Each scene shows the same named points in several views. A view is turned or mirrored, shifted and resized as a whole, has a little noise and may leave points out.

Scene 1
View 1
z_427: [-15  -4 -13  32   2   2   8 -24 -13  19  -1  -5  19 -12  -4   1  -9  -4
  20  -1 -18]
z_294: [ -9   6 -19  22  10   2   1 -26 -15  21   0  -1  26  -5   2  13 -20   9
  22  -1  -9]
z_884: [-26   4 -32  47   1  -7  -2 -23  -9   7 -13   5  29 -14   2  26 -19  -7
  19 -10 -14]
z_410: [  0  10 -30   5  27  -1  -3 -30  -9  32  -6   7  36  19   1  37 -18  42
  16   8  11]
z_506: [ 14   7   3 -11  19  15  11 -32 -24  39  18 -13  17   6   1 -15 -20  24
  25  10  -7]
z_563: [-16  17 -26  33   5  -1  -6 -25 -17   9  -3   3  30 -16   9  21 -33  -2
  25 -12 -11]
z_325: [ -9   2 -16  21   9   2   5 -27 -14  24   0  -2  24  -3  -2   8 -14  10
  19   2  -9]
z_208: [-13  32 -38  28  15  -4 -19 -28 -18   8  -6  12  41  -9  17  44 -48  13
  26 -16   1]
z_753: [ 11   0   4  -7  17  14  15 -30 -21  41  16 -13  16   7  -4 -16 -11  22
  22  12  -8]
z_460: [ 14   2  -8 -14  28   9   9 -32 -14  46   8  -5  25  23  -5   7  -9  46
  17  17   7]
z_521: [-17  28 -47  31  18  -9 -20 -27 -12   8 -15  16  45  -3  15  57 -42  20
  22 -14   6]
z_546: [-15  11 -46  27  22 -10 -10 -28  -3  21 -20  15  43  13   3  57 -19  34
  14  -1  10]
View 2
z_427: [  2  25   3  36   9  14  16 -29  36 -18   9  -6  -8 -10  29   3   6  -4
  11  22  16]
z_208: [-25   8  23   7   1  19  13 -13  55   0   0   9  -9 -59  -5  24 -28  -3
 -11 -17  18]
z_521: [-21  -3  26   3  -2  19  18  -9  43  12  -1  13  -5 -58  -2  34 -35 -10
 -18 -21  19]
z_294: [ -3  26   9  24   1   8   9 -22  44  -8   2  -4 -10 -25   9  14  -4   4
   5  12  14]
z_410: [ 13  18   9   4 -18 -11   5 -16  28  35  -9   2  -6 -23 -10  44 -16   7
  -3   7   9]
z_325: [  5  27   4  27   1   5  10 -25  37  -5   3  -4  -9 -14  14  14   1   2
   8  19  12]
z_753: [ 22  55  -7  26 -10 -17  -9 -28  45  -2  -4 -16 -16   0  -4  13  20  26
  23  36   4]
z_506: [ 18  58  -6  23 -11 -17 -12 -27  52  -4  -5 -17 -17  -7 -10  13  18  29
  23  33   4]
z_460: [ 29  42  -3  12 -21 -25  -7 -22  30  28 -10  -9 -10  -2 -13  35   5  22
  11  27   3]
z_884: [-12   4  14  30  13  27  26 -22  34 -14  11   4  -4 -28  32   9 -14 -19
  -4   4  21]
z_546: [  1  -5  18   5 -10   6  20 -13  21  35  -2  11  -1 -35   4  45 -31 -11
 -16  -8  15]
z_563: [-17  16  15  24   9  21  15 -20  50 -17   7   2  -9 -40  14  10 -12  -5
   0   1  19]
View 3
z_546: [  1  -4  -1 -13   6  10 -29  -2   7   2   6  -9   1   6  13  -5  -3 -12
  23  -1  29]
z_294: [  6   4  -1  -8  12   3 -28  -3   0  -6  20   0   0  -2 -13 -35   0   3
  11  19  16]
z_506: [ 14  28   6 -16   7  14 -11 -12   4   4  21   0  -8 -19 -24 -46  -1  17
  14  35   9]
z_563: [  2  -9  -3  -7  21  -5 -38   2  -4 -10  26   2   2   7  -9 -30   0  -7
   8  11  14]
z_427: [  6   0  -7   6   3   0 -28  -3  -3 -17  17   2   7  -3 -20 -44   2  11
   8  21  19]
z_884: [  0 -14  -9   6  10  -5 -38   2  -4 -18  17   0   9   9  -8 -31   1  -2
   9   9  22]
z_410: [  7  12   4 -20   3  16 -19  -8   9   9   8  -9  -5  -5   5 -14  -4  -2
  25  11  24]
z_208: [  1  -8   1 -21  29  -2 -38   4  -1   0  27   0  -3  10   2 -16  -2 -16
  12   5  14]
z_521: [ -1 -11   1 -19  24   1 -39   3   2   2  21  -4  -1  12  10  -8  -3 -20
  17  -1  20]
z_460: [ 13  30   7 -20  -3  22  -7 -15  10  12   8  -7  -8 -19 -10 -30  -4  13
  23  26  19]
z_753: [ 14  27   4 -12   1  14 -11 -13   4   1  17   0  -6 -19 -25 -47  -1  20
  14  35  12]
View 4
z_460: [ -1  22   2  12  47  29  11  35  15  -6   5 -28  -6  24 -18  39  13 -16
   4 -15  13]
z_325: [  1  13 -37   7  16  14  27  22  13   4  -9  -9 -26  24 -11   2  14   6
  14   3   2]
z_506: [  6  26   3  19  25  22  33  38   3   0  -5 -17 -22  31 -15  41  17  -3
  35 -12  11]
z_208: [-20  14 -48   3 -15  21   9 -38  26   6  -9  13 -22  -6 -19   6   2  -8
   2  11 -18]
z_521: [-23  10 -54  -2  -7  22  -1 -41  33   5  -5  10 -17 -10 -18  -1   1 -11
 -15  13 -18]
z_427: [  6  10 -48   4   9   8  37  30   9   8 -14  -6 -35  31  -6 -12  17  17
  19   8   1]
z_410: [-12  16 -21   3  32  28  -1   4  26  -4   4 -16  -5   6 -19  23   7 -19
 -13  -5   2]
z_884: [ -4   3 -69  -3  -4   8  25   2  20  10 -15   4 -33  16  -7 -26  10  15
   4  18 -10]
z_546: [-19   6 -51  -8  21  23 -10 -15  37  -1   1  -7  -7  -3 -17  -6   4 -13
 -32   9  -8]
z_753: [  8  24  -2  17  31  20  34  45   3   0  -5 -21 -22  35 -13  34  18  -1
  31 -10  14]
View 5
z_208: [ 17  10  16 -11 -17 -27 -22 -38 -13 -12   0   8  15  12  -4  19 -14  17
 -11   9  -8]
z_884: [ 22   8   0  -7  -6 -18 -13 -24 -22  17  11   3  19   3  -9  15   1  28
  -4  -2 -24]
z_410: [ -9  17   8  -5  -7 -14 -11 -12   5  -8   7  17  -4  -6   1   0 -12   2
 -13  -1  -2]
z_427: [  8   0 -13 -11   3  -3  -9  -7 -20  18   9   5  19  -6 -10  11   4  35
  -7   0 -13]
z_563: [ 17   3   2 -12  -7 -16 -16 -25 -21   4   3   5  20   6  -8  18  -5  30
  -9   5 -11]
z_506: [-19  -5 -16 -18   8  10  -8   7  -5  -6  -4  14   9 -12  -3   5  -5  32
 -19   8  20]
z_294: [  4   3  -4 -12  -3  -9 -13 -14 -14   3   4   8  15  -2  -6  12  -4  27
 -11   4  -4]
z_521: [ 18  17  20  -5 -19 -32 -21 -40  -9 -10   4   9   9  10  -3  15 -15   8
  -9   4 -15]
z_325: [  2   4  -7 -11   0  -5  -9  -8 -13   8   7   9  12  -5  -6   8  -2  27
 -10   0  -6]
View 6
z_208: [ -8  18 -20  -8 -13   3   0 -22  -1  -5  18  12 -17  12   2  -6  27 -25
  17  17  21]
z_460: [ 12 -15  11 -14  -5 -11  15 -26 -21  21  24   6  -1   5   5  19  -5 -15
 -15  29 -23]
z_546: [ -7   3  -6 -10 -23   8   3 -44 -11  -1  12  16 -36  14   0  -1  21 -21
  -2   8   2]
z_427: [ -4   8 -12  -5   4   4   1   7 -11  25  -6  17 -20   3  15   8  -1   2
   0  13   1]
z_884: [-13  17 -20  -4  -6  11  -5  -4  -5  12  -6  20 -33   8  12  -1  13  -3
   7   5  14]
z_753: [ 11  -8   3 -11   8 -10  13   1 -18  30  15   6   7   1  12  20 -11  -6
  -8  30 -17]
z_410: [  2  -6   2 -13 -17  -2   9 -39 -15   7  21  10 -18  10   1   7  11 -21
  -8  19  -8]
z_521: [-10  14 -16  -8 -21   6   0 -35  -4  -7  16  15 -29  14  -1  -7  29 -24
  11  11  17]
z_563: [ -7  16 -20  -5  -3   4  -1  -2  -4   9   6  15 -17   7  10   0  15 -11
  13  14  16]
z_325: [ -2   3  -8  -7  -1   1   3  -5 -12  20   4  14 -16   5  11   9   2  -5
  -1  17  -2]
z_294: [ -2   8 -11  -7  -2   0   3  -5 -10  15   8  13 -12   5  10   7   7  -9
   4  19   4]

Which points are out of place in each view (at most two, in the order of its rows)? Write none if all are in place.
view 1 -> z_294
view 2 -> z_460
view 3 -> z_563
view 4 -> z_410
view 5 -> none
view 6 -> z_521
